Points, in no order, along strands that fork and pass close to each other.
Points whose rows are less than 95.7 apart are linked; no others are. Some points are linked to none.
k_577: [-14 -59  -4  29   0  38   2 -37  63  30 -28  34 -36 -13   7 -32  21 -26
 -12  44]
k_668: [-24 -58  22 -47 -18 -38   6 -19  57  13  27  -2 -57  -9   7  28 -18 -17
 -14 -32]
k_211: [ 61  23  32 -58 -14  16 -13 -33 -12 -13   5  14  46 -44  -6  25  48  34
 -46   6]
k_406: [-60   9 -36  38 -20   3 -21  -7   6  -5  -5  28 -54 -10  39  25  -1 -41
  29  -6]
k_201: [ -2  52  -6 -33   4 -23 -73   5 -52 -11  21  11  -1  40  19  57  -1 -17
  -8 -54]
k_762: [-36 -39  41  29  39  -8  29 -26 -19  25 -46  26   3 -54  10 -15 -11  33
  -5  43]
k_848: [-48 -18 -24  62  -4 -21  73  29   4 -16  -2 -16 -34  -5  17  -1   0  10
  46   6]
k_388: [-25   7  24  22  -9 -12  34  -7  -8  19 -25   3  71  39 -43   8 -68 -13
 -18  -5]
k_287: [-41  -4 -25 -24  56  18   1  25 -28   4 -21  13 -28  -7  34 -22 -27  12
  14  -6]
k_727: [ 28 -18   3  49   8  -3  11  -3 -11   6   1 -26  -8 -37 -18 -43  53  31
  28  38]
k_262: [ 16 -13  20  22  29 -19  -1  -2 -23  11 -12 -11  -1 -57   4 -33  45  57
  12  34]
k_325: [ 61   8  43 -34  -8  10 -14 -33  -1  -1 -12   7  44 -53 -12 -10  41  35
 -37  31]
k_66: [-71  -1 -15  18  -3  -2 -24 -25 -16   8 -21  39 -48 -13  41  31 -16 -24
  20 -12]
k_366: [-58 -21  32  40  11 -45  40 -23 -28  16 -26   7  -4 -42  22  10  -4  39
  11  12]
k_305: [-19  -6 -11  51   7  30  83  27  -7 -35 -34  -3  13  26  -3 -36 -39  -4
  30  30]
k_538: [-45 -10  40 -62  13 -36 -33 -59 -24  -4  -8  35 -25  -1  26  37 -17  -5
 -16 -43]
k_950: [ 31  13 -32   8   5  13  18  65   4  -3  37 -39  18  54 -37 -24 -13 -23
  23  -4]
k_823: [  6 -17 -20   9  -8   8 -24  -4  41  13  13  -5 -37 -16  -7 -16  26 -17
   7  10]
k_394: [-36  24 -25 -10  37   0 -13  33 -39  -3  -2   2   0  11  19   0 -27  10
  24 -16]
k_28: [ 55   6  10 -34 -53  16 -38 -52  49   3   3  15   3 -17 -14  20  44 -17
 -46  -2]
k_204: [ 42  34 -13  28 -17  -3  -6  43  -9  -4  35 -40  32  43 -42  -6  21 -16
  14  -4]
k_215: [-11 -31   9  19 -16  30 -37 -57  54  39 -39  51 -14 -20   8 -20  19 -23
 -23  36]
k_620: [-39   9 -31  26 -23 -42   6  36   7 -12  49 -19 -49  13  25  29  -6 -21
  50 -32]
k_46: [-21 -40 -26  23  14  55  57   4  36 -31 -43  27 -45  12  30 -30 -30 -21
   7  30]
k_82: [ -8 -37 -34   3  38  54  65  34  16 -37 -34   4 -47   9  31 -52 -26   0
  19  23]
k_973: [ 20 -27  -6   5 -26 -20  -8  -9  40   7  23 -22 -54 -33  -8  -4  45   3
   2  -1]
k_618: [  6  -6 -32  45  -6  52  70  36   5 -42  -5 -24   5  47 -19 -50 -19 -22
  43  26]
k_925: [ 63  38  20 -60 -33  -8  25 -14 -18 -18  35 -13  53  -6 -19  35  43  33
 -47 -19]
k_562: [-39   5 -13  15 -10 -67  18  26  -4  -3  48 -36 -27  21  26  34  -9  12
  36 -46]
k_446: [ 30  55  18   5  -7 -22 -15  11 -53  -3   3 -15  77  33 -24  31   2  24
 -22 -15]
k_462: [ 25  34  32  64 -22 -22  12  -6 -40   1 -13 -20  71  -7 -38  -8  17  19
  10  26]
k_57: [-34 -23  -6 -40  59  33 -35  -1 -13  24 -30  36 -31 -30  32 -26 -24  12
  -7  15]
k_630: [-26 -42  -4 -14  55  44 -18 -14  12  26 -39  39 -30 -38  37 -46  -2  12
 -10  43]
k_253: [-31  16  -4  68   1  37  55  10 -29 -25 -55  21  40  19 -11 -23 -38  -9
  25  38]
k_695: [-37  10  38 -53  37 -29 -44 -41 -46   0 -16  29 -11 -17  41  19 -10  11
 -10 -29]
k_639: [-20  26   9  20   7  25 -25  -8 -25   5 -40  35  48   7 -21  -4 -40 -20
  -5  22]
k_74: [ 25   6  13 -87 -15 -11 -30 -30   2 -21  31   4 -31 -22  21  43  46  21
 -28 -37]
k_280: [ 40  -2 -11 -63  36  25 -77   2   7  12   7   3 -24 -22  14 -17  29  20
 -19   2]
k_2: [-24  17 -51   0 -11  -7  -4  52  22 -18  42 -16 -43  31  19  12 -19 -39
  41 -25]
k_549: [ 27  35  16  -5 -71 -41   9 -16   6 -18  34 -23  23   5 -22  56  27  -3
 -13 -37]
k_903: [ 46 -26  36 -44  22  15 -26 -32  12  19 -21   9  18 -47  -8 -30  16  33
 -40  29]
k_35: [-13  -3  10   5 -38 -20 -45 -50  21   1  -3  28 -48 -38  19  41  34  -3
  -5  -9]
k_512: [ 11  -8  17  -3 -15 -40  -2  -8   2  -1  22 -23 -33 -35   7  22  35  37
   6 -19]
k_702: [-27 -64 -11  26  15  64  46 -14  54   6 -44  43 -38  -5  23 -32 -16 -24
  -7  46]
k_839: [ 18 -66  28 -42 -11 -29  25 -11  55  23  21 -18 -35 -26 -15  -1  -5  12
 -33 -22]
k_475: [ 24  19   2  11 -59 -63  17  22  23  -7  61 -44   8  27 -18  40  -8 -13
   3 -44]
k_556: [ 24  -5  -1 -49  -1 -20 -14  15  17   9  33 -25  -7  15 -13  13  -5   2
 -16 -32]
k_155: [-19 -30 -40  -7  43  18  58  57  11 -19   7 -25 -44   7  26 -38 -23  13
  33  -4]
k_418: [-59 -17 -10  50   4 -25  49   4 -10   2 -13   4 -39 -23  24  12  -5  13
  33   5]
k_464: [ 13  16  24  12 -36 -15  11  -7   7  10  -2  -3  59  36 -56  21 -39 -22
 -27 -16]
k_605: [ -9  35   7 -17  -8 -44 -33  -4 -34 -11  20  -5   1  28  12  56  -3   2
   3 -49]
k_259: [  6  21  35 -65  42 -17 -48 -25 -53  -5  -8  21  20 -39  41  19  19  41
 -19  -8]
k_791: [ 55  43  13  22 -36  -7 -10  15 -23  -5  12 -22  70  42 -57  23   1 -19
 -20 -11]
k_402: [ 26 -56  34 -52  15  -6  10 -20  31  29  -3  -6 -15 -31 -12 -20   1  29
 -43  -2]
k_632: [ 10 -57  18  41 -28  19  48 -24  46  18 -17  -2  23  13 -54 -34 -28 -32
 -18  33]
k_663: [-17  45 -16 -16   1  13 -83  -4 -36   0  -9  32  -4  20  19  39  -9 -39
  -5 -23]
k_615: [ 16  34  32 -39  40  11 -80 -18 -53   8 -25  35  41 -32  35   4   6  11
 -22  13]
k_442: [ 17   2  33 -99  16 -10 -22 -45 -18 -14  13  12 -11 -34  26  27  29  37
 -34 -29]
k_20: [-24   0 -14  44   2 -25  64  37 -11   0  17 -39  12  12 -10 -18 -11  30
  30  -9]
k_193: [-42   0 -51  54 -35  27  14   0  46 -26  -3  28 -62   8  41   8  -7 -55
  39  13]
k_495: [ 12  -8 -16   7 -12  29 -20   3  38  16   4   1  -4  13 -23 -20   2 -32
  -1  12]
k_345: [ 15 -15 -39 -12  26  10  29  70  13  -4  39 -49 -26  21  -7 -37  -3   3
  28 -10]
k_653: [-17 -53  25  -4  38  19  17 -17  17  28 -43  23   5 -41  -5 -37 -18  13
 -20  45]
k_542: [-20  12  16  73   0  -5  31  -1 -33   3 -32   7  48 -10 -25 -20  -5  12
  20  41]
k_704: [ 28   5   2  -8 -23  18   2  20  24  12  10 -16  48  53 -60  -4 -46 -52
 -25  -7]
k_840: [ -2  36 -23  14  18   4 -23  26 -40   4   0  -2   4  12   1  -2   7   2
  24   0]
k_569: [-19  11   1  26 -12 -80  40   5 -14   2  40 -56  12  15  14  35   6  45
  19 -43]
k_918: [-28  20   6  15  22  -4  31  16 -32   8 -25   0  79  51 -26   3 -69   4
  -6 -10]
k_233: [ -3  30  21  -8  15  20 -87 -40 -26  15 -45  57  27 -31  26   9  -2 -17
 -20  21]
k_365: [ 25 -50  10  12 -21  27  17 -17  59  28   3  -5   1   7 -44 -46  -7 -32
 -21  28]
k_469: [ 60  27 -11 -47 -31  10 -59 -10  33  -3  26   1  -3   8 -10  33  43 -21
 -33 -19]
k_976: [ 13 -14 -26  48 -49  15  29  25  45 -15  50 -27 -15  34 -27 -23   2 -56
  33  26]
k_403: [-10  22 -30  40  27  44 -17  12 -26  -7 -16   9   3 -11   7 -36  17  -4
  32  38]
k_586: [ 49  46  17 -27 -45 -37  26   3 -17 -20  46 -30  43  16 -11  52  33  34
 -29 -43]
k_636: [ 35  29  -1  56   0  -6  12  28 -44  -8  16 -41  47  15 -38 -27  34  21
  29  21]
k_328: [-31 -43  37 -67   7 -38  -4 -45  16  11   4  16 -39 -12  13  30 -27   7
 -22 -45]
k_584: [ 12  -8  22  -2  13 -48  11  -2 -16   5   5 -27  -6 -47  13  -1  37  66
   8  -8]
k_756: [ -9   8 -63  26 -15  40  27  36  42 -57  -3  10 -59  36  44 -15 -23 -53
  41   8]
k_757: [-46 -22 -21 -29   0   9   5  15  21   0   6  16 -32  27  10  20 -57 -39
   3 -19]
k_681: [ 18  13  13   3 -15  25 -70 -60  20  22 -31  48   9 -29  12  -1  30 -11
 -29  28]
k_700: [ -2  22 -65  10   1  46   4  60  16 -35  15 -10 -31  44  17 -23 -15 -47
  42  -2]
k_161: [ 54  -1   9 -59  47  36 -55   5  -3  19  -9   4  19 -22  -4 -38  19  16
 -33  20]
k_884: [-10 -23  16  27  -5  19  63   3  13  12 -25   1  51  29 -57 -27 -54 -20
 -14  14]
k_140: [ 41  35  -2 -68 -20   1 -56 -12  -5 -20  29   1 -13   6  13  51  45   0
 -29 -37]
k_995: [-21  21 -10  64  -7 -55  58  19 -27   6  14 -46  44  23  -7   7  -9  33
  29 -13]
k_378: [ 30  37 -29 -36  26  36 -65  44 -23   4  15  -9  16  48 -18   1   2 -23
 -18 -12]
k_310: [ -3  38  19   0  -1 -43  -2   0 -45   3  -2 -14  50  20  -6  37 -12  34
 -10 -31]
k_67: [  7 -10 -17  40  20  32  16  15 -16  -4  -6 -14   0  -9 -16 -52  25  10
  36  44]

Follow the links from the first point to the second, and from the first to the third. Name the last point that the two ways share.
k_663, k_253, k_632 => k_791
k_542, k_512, k_702 => k_204
k_475, k_442, k_280 => k_903
k_462, k_46, k_973 => k_204
k_605, k_82, k_584 => k_791
k_586, k_839, k_280 => k_903
k_839, k_469, k_46 => k_259
k_469, k_155, k_538 => k_259

A fork is a point with three links, a tip a point with one. Leave the first point through the second and follow the links. Name the first fork or tip that comes.
k_620, k_2 => k_66
k_549, k_586 => k_903
k_636, k_462 => k_618
k_618, k_305 => k_204
k_791, k_446 => k_663
k_204, k_950 => k_259
k_727, k_262 => k_388
k_259, k_442 => k_28
k_903, k_325 => k_475

A fork is a point with three links. Follow the links from the first point to the second and name the forks in between, in order.
k_586, k_328 => k_903
k_345, k_632 => k_204, k_791, k_464, k_388
k_615, k_325 => k_259, k_903
k_668, k_46 => k_259
k_310, k_727 => k_791, k_464, k_388
